The views of a scene show one set of named points, each view turned or mirrored, and shifted as a whole, with a little noise and some points left out.

Scene 1
View 1
rugip: [  8   3  -6   0 -10 -40  26 -11  27  -3  17  -3  19  -8  -8  -1 -26 -15
  -4  10   1 -20 -14   5   1  12  14  14 -10]
ren: [  6   8   7   6   8 -17  11   8  -3   4  21  -1  31 -27 -19  -9 -11 -21
  -7  17  32 -30 -10  -1  10  -4 -11   4  -3]
gul: [ 16  -4   6  -9  16 -26 -10   8  10 -14  25  -3 -10  -7 -10  -7  11  -7
 -17   8  17 -34 -16  -4  16  -6   2  18  18]
bego: [ 20  -7  24 -12 -21 -19  49  -8  29   6   8  14  45 -36  16 -29 -46 -20
  16  27   7 -35 -38   8   2   6   9  -5 -60]
pav: [ -4  14  -5  12   3 -18   3  -5 -10  -6   9  -7  20 -30 -28  -7 -12 -20
 -14  15  27 -27  -9  -3   8  -7 -14   6  10]
Dumi: [-13  21 -21  21  23 -31   6   8  -9   6  25 -13  29 -12 -37  13   5 -18
 -21   5  34  -9  12  -5  13   1 -13   9  23]
Bimop: [ 11  -2   4  -4   1 -28  22  -2  18  -5  11   3  19 -17   3 -12 -12  -9
  -5  11   8 -24 -22  -1  12   0   4   5 -17]
Lodaf: [  6  -1   3  -7  -7 -13 -11 -19  -6 -30  -8  -2 -13 -27  -7 -22  -7  -6
 -19  15   5 -38 -33  -9  10 -20  -8   9  12]
Sopa: [ 15   1   4  -3 -11 -32  13  -8  18  -4  26  -3  10 -13 -23  -5 -30 -24
  -2  17  13 -36 -13   9  -6  10  11  19   0]
Zivir: [ -5   5  -3   1  10  -8  -2  -8 -12 -22 -13  -1   6 -31   5 -21  11   1
 -24   9  12 -22 -28 -19  25 -25 -21  -4   5]
Vug: [ -6  12  -2   9  15  -9   6   2 -14  -7   0   0  26 -33  -7 -14   4  -9
 -18  12  28 -20 -17 -14  23 -17 -23  -6  -1]
Kifi: [ -3  11 -15  10   5 -31  -1  -9   0 -11  13 -12   7 -11 -29   3  -9 -16
 -20   7  16 -20  -4  -2   5   0  -4  15  23]
Likoz: [  3   2  -3  -1   3 -24   6  -9   7 -14   5  -3   5 -17  -5 -10  -5  -7
 -15  10   9 -24 -20  -6  13  -7  -2   8   5]
deko: [  3   3 -14   1  15 -43  12   4  22  -5  24  -6  10   2  -8   7   5  -4
 -15   0   8 -11  -4  -4  17   6   9  14   9]
tof: [  7  -3   1  -7   5 -23   6  -6  13 -18   3   1   0 -15   8 -16   3   1
 -14   8   2 -24 -27  -9  20 -10   1   5  -3]
kasi: [ 22  -5  28 -11  24  -1 -21  22  -9  -9  28   4  -2 -25 -15 -23  16 -17
 -14  18  39 -50 -21  -7  19 -21 -17   9  14]
zubi: [ 22  -7   4 -12  20 -32 -19  12  15 -17  34  -5 -24   5 -13  -3  18  -7
 -19   4  14 -35 -11  -4  14  -4   8  26  32]
Felu: [  3   4 -13   3  16 -40  11   5  18  -5  19  -5   9  -1  -7   5   9  -4
 -17  -1   9 -11  -4  -6  19   3   6  12   9]
tum: [-12  11 -31  12   4 -43  -5 -18   5 -21   6 -18 -10   0 -26  10   2  -4
 -29  -2  -1  -9  -2  -7  10   0   3  21  39]
View 2
pav: [  0 -20 -17 -30 -17 -42  -7   8  10 -25 -22 -17 -33  23   5 -23  10 -15
 -20  28 -14   1 -24   5  -5   1 -34 -20  -6]
tum: [ 10 -31  -1 -11 -38 -32  -7   3   0 -16   1 -28 -36  20 -16 -16  -2 -21
 -17 -18   2  -8  12  13  27  13 -22   2 -28]
deko: [ 20 -14 -19 -33 -16 -36  -9  -5   9   6   5 -11 -30  21  -3  -8   4   0
  -5 -10   1  14   8  10  15   4  -4  -8 -19]
Vug: [ 18 -20  -6 -38  -3 -44  -7  10   7 -11 -20  -6 -39  36 -12 -23  17   0
 -20  48 -13  11 -10   8   6  -1 -36 -21   3]
Zivir: [ 10 -35  14 -29   0 -31  -7  13  10 -12  -7   7 -42  38 -23 -23  19  -2
 -30  48 -14  -1   7   8  13  -1 -38 -21  -2]
Sopa: [-11 -12 -27 -30  -8 -29 -11  -8  20 -14   0  -1 -19   5  25 -11   8 -14
 -11  -7 -14   1 -15  -1 -18   0  -7 -21 -19]
zubi: [ -7 -47 -21 -42 -26 -33  -4   8  28  15  19 -15 -39  25 -16  -3  18   3
  -6  -9 -20 -23  14  15  12   4   6 -17 -26]
rugip: [  3   1 -19 -26   2 -23 -14 -16  12 -10   6  10 -13   3  25  -8   1 -13
 -10 -13  -5  15  -4  -3 -11   1  -3 -15 -18]
Bimop: [ 10  -8 -11 -36   9 -26 -12  -8  14  -4   3  17 -21  17  10 -11  11  -2
 -14  15 -10  17   0   0  -6  -3 -11 -22  -8]
Likoz: [  4 -24  -3 -28  -5 -29  -8   1  12  -9   0   4 -29  21  -4 -16  10  -8
 -19  15 -11   1   3   6   4   0 -21 -18 -14]
kasi: [-12 -48 -26 -60 -12 -45  -1  18  36   8  -2  -9 -44  36 -11 -15  33   9
 -15  43 -36 -21 -10  11  -7  -6 -11 -36  -3]
Dumi: [ 26 -13 -32 -37 -36 -58  -5   7   3  -8 -24 -44 -42  29  -6 -21   3  -6
  -5   9  -1  12 -19  15  17   9 -21  -5 -11]
bego: [ -1  18 -14 -36  44 -15 -18 -22  18 -14  -1  52  -2   3  44 -13  13  -3
 -18  30 -15  35 -18 -16 -40 -13 -14 -37   3]
Lodaf: [-14 -44  10 -21  -8 -20  -8  11  18 -20   1   8 -34  24  -9 -19  17 -13
 -31  28 -22 -21   5   4  -1  -1 -32 -24 -14]
gul: [ -4 -39 -16 -42 -15 -35  -5   6  26   8  10  -7 -38  25 -11 -10  19   0
 -11   8 -19 -14   7  11   6   1  -4 -21 -19]
ren: [  8 -12 -28 -45  -7 -44  -8   3  16  -8 -16  -8 -31  24  10 -18  15  -3
 -12  29 -16  13 -22   4 -10  -2 -19 -25  -1]
Kifi: [  4 -24 -16 -25 -28 -38  -8   4   8 -15  -9 -24 -35  20  -2 -16   4 -16
 -15   0  -6  -3  -9   9   8   7 -21  -9 -17]
tof: [  7 -26   5 -29   4 -23  -8   1  15   0   9  16 -29  25 -10 -13  16  -1
 -20  19 -12   2  14   5   6  -2 -17 -21 -12]
Felu: [ 22 -15 -15 -33 -15 -38  -8  -3   7   6   3 -11 -32  23  -9 -10   6   0
  -6  -4   0  12   9  11  17   5  -5  -8 -18]
View 3
Vug: [ -4  14  14  10  19  -7  23  31 -10  10  -5  -9  27   0 -24 -14  15  -8
  13   5 -27   7 -12  18 -38   5   6 -28  23]
kasi: [-34  19  -8  11   0  19  26  49   8  13 -13  -4   6 -29 -24  -9  23 -15
  32  -5 -38   7 -24  -4 -40 -10  17   4  10]
zubi: [-37  14 -18   6  16  17  -8  24  -3   7 -17  -8 -25 -25 -19  -5  20 -10
   6 -35 -14   4 -25 -11 -16  -7  -5  15   1]
Likoz: [-11   2   4  19  20  -5  15  21  -2   5   2  -5  -2  -9 -21 -13  13  -2
   0  -9  -6   9 -20   7 -23   7  -7 -16   9]
Dumi: [ -3  12   4 -14  27   1  -7  16 -32  10 -26 -48  17   2 -10 -25  18 -24
  -4  -9 -31  -6  -7 -11 -22  15   6 -22  24]
Kifi: [-12  -3   3   8  22  -4   3  14 -23   8 -15 -29  -5 -10 -10 -13  13 -19
 -12 -10 -12   2 -18  -5 -20  15  -3 -15  16]
Sopa: [ -5 -15 -16  23  10   1  28  21  17   1   5 -28  -7 -19  -1 -32  17   1
   0  -4  -3   6 -25 -29 -10  20  -5  -7  -1]
ren: [ -2   5  -1   6  14   1  27  31   4   6  -3 -27  21  -7 -12 -31  19  -4
  13   7 -26   3 -16 -10 -27  13   7 -19  14]
Zivir: [-16  15  19  20  20  -9  20  30 -12  10  -1  13  11  -6 -34   3  12  -5
   9  -3 -17  12 -16  35 -41  -2  -1 -24  20]
Felu: [ -6  15  -6  -2  34   1  -9  13  -9   3  -6 -16   0   2 -18 -23  17   2
  -6 -28  -9   1 -15  -2 -11   7 -12 -11   7]
deko: [ -5  13 -11  -1  34   2  -9  11  -6   2  -5 -20  -1   1 -15 -26  17   3
  -7 -30  -8   0 -13  -6  -8   9 -15  -9   6]
tum: [-15  -2   7   7  33  -8 -18   0 -38   9 -18 -23 -21  -8 -16  -1   9 -22
 -25 -25   1   0 -19   3 -14  14 -14 -13  16]
bego: [ 25 -16 -10  37  15 -15  64  32  56  -9  44  -5  27  -1  -6 -51  14  36
  14  15   7  15 -20 -11 -14  21 -10 -30  -5]
pav: [ -7  -2  10  11  14  -5  20  24 -15   9 -10 -27  12  -9 -13 -17  14 -17
   1   8 -21   3 -16  -3 -31  15   5 -23  20]
rugip: [  8 -11 -10  18  26  -9  16  12  12  -2  12 -22  -1  -2  -7 -34  13  12
 -10 -11   6   5 -20 -16  -5  22 -16 -18   1]
Lodaf: [-25  -7  10  35  10  -8  28  26  -6  10   0   8 -14 -24 -24   6  10 -12
   2   1  -4  16 -29  17 -35   5  -1 -13  12]
View 4
deko: [ -7  16 -16   4 -17  -8  -7   2  -4  12  21  11  -5   1  -3 -13  -5  13
   2   2   2 -20  31  -8   5  17 -13 -12  -9]
Likoz: [ -2  32 -25  -5 -16  16  -6  11   5  14   0  -9 -15   8   0 -18  -8  16
   3  14   5  -6  13 -14   0  35  -9 -21   0]
Sopa: [ -3  39 -18  -6 -21   4 -13  10  -5  20 -17   6   4   8   3 -26 -26  -3
   4   3  15 -25  28  -3 -28  27  -9 -37  -7]
gul: [  3  22 -12  -9  -5   8 -23  14 -11  13   5   6 -14  17   8 -17 -12   2
   0  11  -2 -12   4 -10   2  30  -1   6   4]
tof: [-12  30 -28 -12 -15  15  -2   9   2   7  -1  -5 -10  12  -4 -24   5  19
   0  17   3   1   7 -17  11  38  -2 -14   4]
Felu: [ -4  16 -16   4 -15  -3  -6   3  -1  11  22   6  -9   0  -2 -10  -4  15
   2   4   1 -17  28  -9   9  18 -14 -10  -8]
zubi: [  3  20   1 -10  -8  -1 -35  27 -17  19  17  14 -15  20  11 -16 -16   5
   2  10  -5 -19  -3 -12   9  33   1  26   8]
pav: [ 18  33 -26   9  -8  25  -9   4  13  16  -1 -22 -26   1   9  -2 -24   0
   2  15   8  -9  20  -6 -12  26 -16 -30  -6]
kasi: [ 23  24 -21 -13  17  34 -27   5  -7   6 -14 -11 -27  29  18 -11 -11 -24
 -14  17  -5   0  -9  -4  -3  29   6  11   9]
Lodaf: [  4  45 -23 -10 -17  29 -12  28   8  18  -9 -20 -25  14   5 -19 -16  21
   7  25   8   1  -9 -21  -1  52  -4 -15  12]
Dumi: [ 25  10 -16  27  -4   8 -12  -5  11  17  29 -12 -31  -8  10  16 -23  -1
   1   6  -1 -20  37   0  -4   5 -27 -18 -17]
Zivir: [  5  32 -33  -4  -6  36   0   9  17   5   4 -29 -35   8   0  -9   4  22
  -1  27   0  14  -2 -23  16  42  -7 -13   5]
ren: [ 14  26 -31   3   0  24  -5 -10   7   8 -10 -13 -17   8   7  -8 -14 -13
  -8  10   7  -8  26  -1 -14  18 -10 -30  -8]
rugip: [-16  34 -25  -6 -26  -1  -1   3  -1  16  -7   7   9   1  -7 -27 -12  12
   6   3  14 -22  36  -8 -16  24 -12 -44  -9]
Bimop: [-12  33 -33 -12 -15  13   2  -3   2   5 -12  -1   2   8  -7 -26   1   7
  -3   8  10  -7  25 -10  -5  26  -6 -34  -5]
Kifi: [ 12  28 -14  10 -17   7 -15  15   6  23  15  -7 -22  -3   8  -3 -26  13
  10  10   6 -19  22  -9  -7  26 -18 -18  -6]

Which points are out of place in each view (at most two, in the order of its rows)? Write none if all are in place.
view 1 => none
view 2 => pav, rugip
view 3 => Sopa
view 4 => zubi

Scene 2
View 1
lezu: [ 24  44  -7  -7  12  -5  29  -5  10 -14  -3 -13   9  -3 -23  12   3 -20
 -13   5 -11  -3   2  -1  29  -2  -8 -29   5]
biku: [-12  11  10  26 -24 -22  14  -7   4 -32  -2  16  -6  38 -18   0 -22  -8
 -14  -2  16  -6  -2 -11  -2  15  25  -8  -7]
febo: [ -8  33  -2  15  15 -17  17 -13  -9 -12   8 -28  13  31  -9  13 -17  -2
 -22 -19  -4 -11   8   5  30   8 -14 -53  10]
Dis: [  7  46   0   5  10  -3  26  -7   5 -21   9 -11   4  14 -20   1  -9 -23
 -27  -3  -8  -8  11  11  15  -1 -17 -39  -5]
vidu: [ 18  25  -8  -1  12  10  35  -6  10 -11  -5  21  -4   3   3  -6 -10 -20
  -8  -2 -12   1   7  -7  28  12  -5 -11  -8]
kivi: [-10   6  -2  18   8 -13  24 -13  -5  -6  -4  10  -1  37  13   9 -25   8
  -8 -19   8   0   2 -12  34  29  10 -17   5]
dofuz: [ -8   7  10  18 -25 -33  19  -6   5 -25 -12  15  -4  39 -24  18 -13   5
  -8   6  28  -2 -13 -17   6  21  42   5   2]
nel: [  1  14   3  12 -12 -22  22  -6   4 -19 -10  11  -1  26 -18  13 -11   0
  -6   4  14  -3  -9 -17  17  18  28  -3   3]
kup: [ 23  17 -23   3  26  41  32  -9  12 -10   3  42 -12 -17  35 -36 -25 -39
   3 -17 -46   0  27 -15  36   9 -33 -19 -18]
ruzod: [  9  36  -5   6  12  -3  24  -9   3 -17   6  -9   5  12 -10   2 -13 -18
 -17  -9 -12  -7  10   1  24   2 -15 -37   0]
Morav: [  2  10  -6  21 -12 -16   6  -8   4 -26  -3   1   4   9 -10  -1 -15 -13
   4  -6 -12 -11   1 -29  18   5  12 -24   8]
pev: [-10  -6  -1  31 -21  -9   8  -9   4 -31  -2  29  -9  22   5 -16 -31 -14
   4 -10  -5  -9   4 -30   6  14  19  -9  -7]
supu: [-13  16   7  23 -11 -24  15  -9  -2 -24   1  -1   0  39 -14   8 -21  -1
 -17  -7  14  -7   0  -5  10  15  15 -22   1]
zut: [  8  36  10   9 -17  16  32   2  21 -41   7  44 -20  12 -22 -29 -17 -46
 -31  12  -1  -3  15  12 -20   0  -2  -3 -39]
vesud: [ -1  39  11   5   0 -10  37  -4   5 -20   2  10  -7  37 -22   9 -13 -10
 -35   2  23   0   3  19   7  16   6 -13 -15]
Kudo: [ 11  -8 -18  17  -5 -11   4 -10   4 -16 -15  11   5  -7  10   0 -15  -7
  29  -9 -26  -7  -3 -54  41  10  16 -13  20]
Tumen: [  1   7  -4  12   2 -13  23  -9   2 -10  -9  13  -1  24   2   8 -16   1
  -1  -9   4   0  -2 -19  29  22  16  -9   5]
kule: [  2  25   0  18 -13  -2  15  -6   9 -34   6  12  -5  12 -15 -14 -18 -29
 -14  -2 -10 -10   9  -8   1   1   0 -23 -12]
Rep: [ 12  62   9   2  -4  17  35   2  17 -42  19  14 -13  11 -33 -23 -12 -53
 -46   9  -6  -8  22  32 -17 -12 -24 -30 -36]
View 2
febo: [-44 -13   8  -2  -4  -3 -13 -25  11  -9  12  25  13  22  -6 -35  -7   1
  12   9  -2  -2   6 -13  -2 -25  14  13   0]
kule: [-10  12 -10 -12   6   5  -8  -1  -1  -3  20  16  -4  -3   1 -10   7   5
  -5 -15  23   5   4 -10 -10   6   9   9 -13]
Morav: [ -7   5 -21 -16  -9   5 -17  -2   3   2   4  21  10  -5  -8 -12  -2  11
   0   6  -2  16   7 -16   2  13  20  12   0]
Tumen: [-19  10  -3  -6 -19  -3  -1  -7   0  -1  -2  26  -4  10 -15 -14  -1  18
  10  22  -6  16   4  -6  -3  28   7   4  11]
ruzod: [-21  -1   5  11   3   2  -9 -28  -1   0  18  16   6  16  -3 -20  -2   7
   1  -3   6  10   2  -6   0 -16   4  14 -15]
pev: [ -9  18 -17 -26 -15   6  -9  29  -7   0   7  26  -6  -6  -4  -3   2  10
   3   9  17   3  10 -15 -19  32  21   7   9]
kup: [ 24  32  21  49 -15  17  -1  13 -59  27  28  13  -2  21   1  13 -15  14
 -12  11  23  15  -1  -3 -27  -9  -5  28 -28]
Rep: [-17  14  10   3  39   6   5 -28  -3 -10  44   3 -21   4  14 -12  23  -2
 -15 -54  51  -4  -5   2 -17 -19 -13   4 -41]
zut: [ -6  31   1 -11  26   6  11  -3  -9  -8  33   8 -32  -5   8   3  25   5
 -12 -42  52   0  -4   3 -25  20 -11  -2 -25]
kivi: [-34   6   8  -5 -23  -7   1  -2  -3  -4  -2  31  -4  20 -14 -20  -6  14
  17  30  -4   5   6  -7 -10  20   9   5  18]
biku: [-29  12 -14 -35  -1  -3  -1   5  13 -12   8  24 -14  -5  -5 -13  13   9
   6  -6  19   1   6  -9 -12  33  12  -3   8]
Kudo: [ 19  14 -26  -1 -34   9 -17  13 -16  19  -9  26  17  -5 -17   2 -15  24
   0  33 -20  33   9 -17   5  30  22  19   8]
vesud: [-41   8  11 -10  11 -10  11 -32  14 -16  14  20 -22  14  -7 -22  17  10
  10 -12  17   3  -2   4  -7  17  -9  -8  -2]
nel: [-22   9 -13 -21  -9  -6   0 -16  15  -8  -3  24  -9   0 -15 -15  10  19
  10   7  -4  18   4  -4   3  39   5  -4  11]
lezu: [ -7   2  -2  17   7   1  -7 -48   4   3  14  12   8  10 -10 -19   2  16
  -3  -8  -6  28  -2  -1  16  -8  -5  11 -22]
vidu: [  0  20   8  19  -6   2   3 -16 -17   8  13  16  -8  13  -9  -4   0  18
  -2   4   7  21  -2   1  -7  13  -7   9 -13]
Dis: [-25  -2   7   8  13   2  -6 -35   4  -3  22  14   3  15  -2 -23   3   5
   0 -15  12   8   0  -5   0 -20   0  11 -20]
View 3
vesud: [ 13   5 -33   8  -1 -23 -29 -16  -6 -22  15  12   7   9  30 -19  10  16
  14 -30   5   2   6  14 -19  11  -1  -7  11]
Dis: [ -4  20 -25   1 -11 -28 -25 -20   2  -6  29 -14   8   2  29 -18  -5  37
  23   1  -2  -6  25  11 -26  -1   8  11  13]
Kudo: [-34  -5  37  -9 -33 -16  -3   6  16 -16  21   3   4   0 -22  13 -12  26
  36  30  -3 -14 -28   9  -8 -17 -24 -12 -33]
supu: [  2  -3 -13   2 -12 -10 -18   6  -7  -1  10   7  16   0  23 -22   4   5
  26 -15  -7 -10  -9  21 -17   2 -12 -17   1]
Morav: [-18   1   6  -6 -25  -6  -9   4  10   2  14  -6   8  -1   3 -10  -2  21
  31  10  -2  -8  -8  16 -14 -13 -18  -5  -7]
Rep: [ -4  21 -57   7  14 -23 -23 -40  24 -11  19 -23  -9  19  34 -24  20  54
  26 -16  24  22  26  17 -27   3   7  31  49]
febo: [  0  14 -11   3 -19 -32 -26  -3 -15   5  32 -14  27 -10  34 -22 -18  17
  29   6 -23 -27  16  14 -30   1  11  -7   3]
kup: [-46   7   4   7  10 -66 -10 -37  34 -45  44 -27  -1  22  -7  22 -13  60
  54  41  14  -2 -25   6 -31  -1   5  18  12]
lezu: [ -5  25 -10  -2 -26 -23 -27 -21   1 -15  32  -3   1  -1  12  -6  -6  45
   9   7  -1  -6  32   0 -17  -7   4  10 -10]
Tumen: [ -8  -4   6   2 -17 -24 -17  -2  -3 -23  20  13  11   4   5  -1  -4  11
  25  -2  -3 -11 -19  10 -13   2 -13 -18 -16]
kivi: [ -8  -8   2   7  -7 -34 -18   1  -8 -20  21   7  21   4  15  -4  -7   5
  36  -1  -9 -17 -27  15 -20   6  -8 -21  -8]
dofuz: [  8 -13  -6   0 -20   7 -16   9  -8 -12  -2  31   7   3   9 -17  15  -2
  13 -33   3   2 -18  17  -4   2 -29 -25 -16]
zut: [-12   1 -42   6  16 -16 -12 -32  32 -23   7  -5 -15  26  15 -14  27  43
  31 -21  33  28  -7  21 -19   2 -11  18  39]
vidu: [-16   9  -5   5  -7 -39 -19 -24  11 -35  31   2  -2  12   2   6  -3  40
  25   7  10   1  -5   4 -18   1  -3   3  -3]
kule: [-15   4 -16   0  -6 -12 -12 -11  19  -3  12 -11   1   9  13 -15   8  31
  34  -1   9   4  -5  20 -19  -6 -11   6  18]
pev: [-23 -16   3  -1  -5  -9  -2   6  19  -9   4  -2   7  10   2  -9   7  13
  47   1   7  -2 -40  26 -16  -6 -26 -12   5]
nel: [  1  -4  -2   0 -21  -6 -18   1  -4 -17   9  21   5   2   6 -10   7  10
  15 -16   2  -4  -9  12  -8  -1 -19 -18 -15]
biku: [ -2 -11 -14   0  -9   0 -12   5   3  -5  -1  11   8   7  15 -21  14   5
  29 -23   5   1 -20  24 -11   0 -23 -16   5]
View 4
zut: [-19   7   3   7 -20 -16  -7  17  -5   8  -2  -4  44  21  18 -19  24   2
  24  30  31   5 -38  -6  -2   2  61 -38 -22]
febo: [-37 -16  -6  -9   4  21  -1  -3  23  17  25  -5   7   9   6  -4 -14   6
  16  21   2 -10  15  -7  21  26 -32 -20  14]
vidu: [-45   4  16   5  -4 -12   5   0  -3   5   8  -6  20  20  11  -1  17  -4
 -13  22  22 -18  -9  -8 -14   1   4 -17   1]
Rep: [-16  -2 -12   9 -25   9  -2  13   7  21  18  -9  51  34  19  -1  19   5
  30  57  17   6 -21  -2  21  -6  57 -44 -24]
Morav: [-31  -1   0   4  14  -8 -20   9   6   5  -5  -4  10   1   8 -22  10   5
   2   7  11   6 -13 -18 -15  13 -33 -31  11]
Kudo: [-51   7  18  12  18 -28 -18   5  -1 -11 -13   2  -1  -5   8 -21  19  -1
 -30  -2  18  -2 -13 -25 -45   8 -58 -25  22]
Dis: [-30  -8  -7   0  -4  14  -2   2  12  18  19 -11  24  21  11   3   4   4
  11  37   7  -6   1  -8  17   5  -1 -28   0]
kup: [-81   9  31  32 -36 -28  15   1  12 -14  25  19  27  21  22   6  13 -14
 -26  49  37 -16  -5 -17 -31  -7  -1 -32  10]
kivi: [-46  -2  19 -15   8  -9   3  -2   6   2   6   0   0   0   4 -23  -9   1
   5 -11  22 -22  -1  -8  -5  37 -19  -6  14]
supu: [-20  -6   0 -17  15   2 -12   6   7  12  -2  -8   8  -1   4 -27  -3   9
  24  -7  13  -5 -11  -8   7  34 -10 -17   5]
biku: [-15  -1   2 -13  16  -9 -18  13  -2   5 -12  -7  12  -2   5 -38   6   9
  26 -14  20   2 -26  -9  -2  34   5 -21   0]
dofuz: [ -7   0   5 -26  34 -10 -19   8 -14  12 -23 -19   3  -3  -2 -35  11  11
  15 -32  14  -8 -26  -5  -6  32  -3  -7   0]
pev: [-35   6  13   4   3 -26 -19  14   3  -9 -12   9  14  -8  11 -41   5   4
  15  -7  29   7 -29 -20 -25  30  -9 -32   7]
ruzod: [-38  -8  -2   3  -2   9  -1   0  12  15  19  -7  20  16  11   1   4   2
   5  32   8  -9   3  -9   7   8 -12 -25   4]
vesud: [-16  -5   2 -21   6   5   2   1  -3  19   6 -17  19  18   4 -12   5   7
  21   4  16 -17 -11   3  18  23  28  -9  -9]
kule: [-27   1  -2   8  -3  -6 -14  14   7   7   1  -1  26   9  12 -20  12   5
  17  22  17   9 -20 -14  -4  12   5 -37  -2]
Tumen: [-38   0  16 -10  14 -12  -5   2  -3   3  -3  -5   3   2   2 -19   6   3
  -3  -9  20 -17  -9 -10 -14  24 -18 -10  10]
View 5
ruzod: [ 20 -29  21  -8   1  14   2  -5  -8 -24   7   3   5 -46 -20  -5  12  -6
  10 -10 -20  19  23  -1   3  15 -13 -14 -25]
nel: [ 11  11  22 -11  -4   6   7  12  22 -14  32  13  10  -5 -41   0  15  17
  13 -25 -18  12  26 -12  10  10   7  15 -26]
febo: [ 20 -36  31  -2 -11  21  14 -20   3 -37  16  -3 -12 -55 -30 -22  27  11
  10 -12 -19  14  24   4   0  22  -5 -10 -28]
kivi: [  5  -9  21  -2 -16  16   4  -9  19 -30  39  16 -10 -24 -23  -3  21   6
  14 -30  -9  24  30   6  -5   7  12  25 -10]
biku: [  9   8   3 -16   2   9  11  11  31 -23  34  24  -9   1 -28 -12   6  11
   1 -29 -11   6  18 -25  11  15   7   6 -32]
Dis: [ 22 -27  17 -15   6  10   3  -1  -6 -26   2   1   5 -50 -19  -6  11  -8
   9  -7 -19  12  27  -6   6  25 -17 -26 -36]
kule: [ 17 -15   0 -12  11  10   6   6   1 -18  13  19   4 -16 -14 -11  -7  -7
  -5 -14 -22  12   8 -25  12   6 -15 -14 -27]
vesud: [ 13   2  12 -30   4   1   2  14  23 -26  17   8  -3 -32 -26   4  18  -6
  14 -23  -2   5  43  -6   6  37   1 -11 -45]
Rep: [ 24 -19 -14 -39  28  -5  -6  22  -6 -23 -14  13   3 -46   5   4 -11 -40
   2  -7  -7   4  28 -22  13  36 -29 -54 -54]
vidu: [ 12 -10  16 -11   3   6 -11   8  -9 -14  12  12  21 -28 -10  17   3 -20
  17 -19 -15  30  28   3   2   2 -10   4 -12]
Tumen: [  7   0  21  -2  -9  13   1   1  14 -18  34  16   6 -10 -29   0  12  10
  12 -27 -18  24  21  -4   3   0   6  24 -10]
lezu: [ 23 -19  33 -11   4   7  -2   4 -16 -13  -1  -6  29 -43 -36   6  15   0
  18  -6 -28  18  27  -1   9  13 -18 -16 -27]
zut: [ 14   3 -23 -35  27  -6  -8  31   8 -15   5  28   5 -12   7  11 -19 -38
   1 -20  -4  10  24 -28  14  23 -17 -27 -41]
dofuz: [  8  24  15 -16  -3   4  12  17  38 -16  40  17   2   8 -49  -5  16  25
  11 -32 -13   4  29 -21  14  15  14  19 -35]
pev: [  5  -2  -4  -4   1  15   6   3  17 -19  38  34  -8   8 -11 -10  -8  -1
  -6 -29 -17  21   4 -23   7  -6   2  18  -9]
supu: [ 13  -4  15 -12  -5  12  14  -1  26 -28  31  14 -11 -18 -34 -15  16  15
   6 -24 -13   6  23 -14   7  19   5   4 -32]
Morav: [ 15 -11  17   2  -1  16   9  -2   1 -16  24  16   9  -9 -31 -14   3  14
   0 -17 -30  16   4 -17  10  -4  -7   7 -14]
kup: [  9 -36   0   0   5  12 -25  -4 -35 -15   5  25  16 -36  29  25 -17 -53
   8 -16 -14  55  14  12  -9 -18 -23   7  16]

Which points are out of place in each view (at most two, in the order of its rows)? Write none if all are in place.
view 1 => Kudo
view 2 => febo, biku
view 3 => kivi
view 4 => kup
view 5 => kule, Tumen
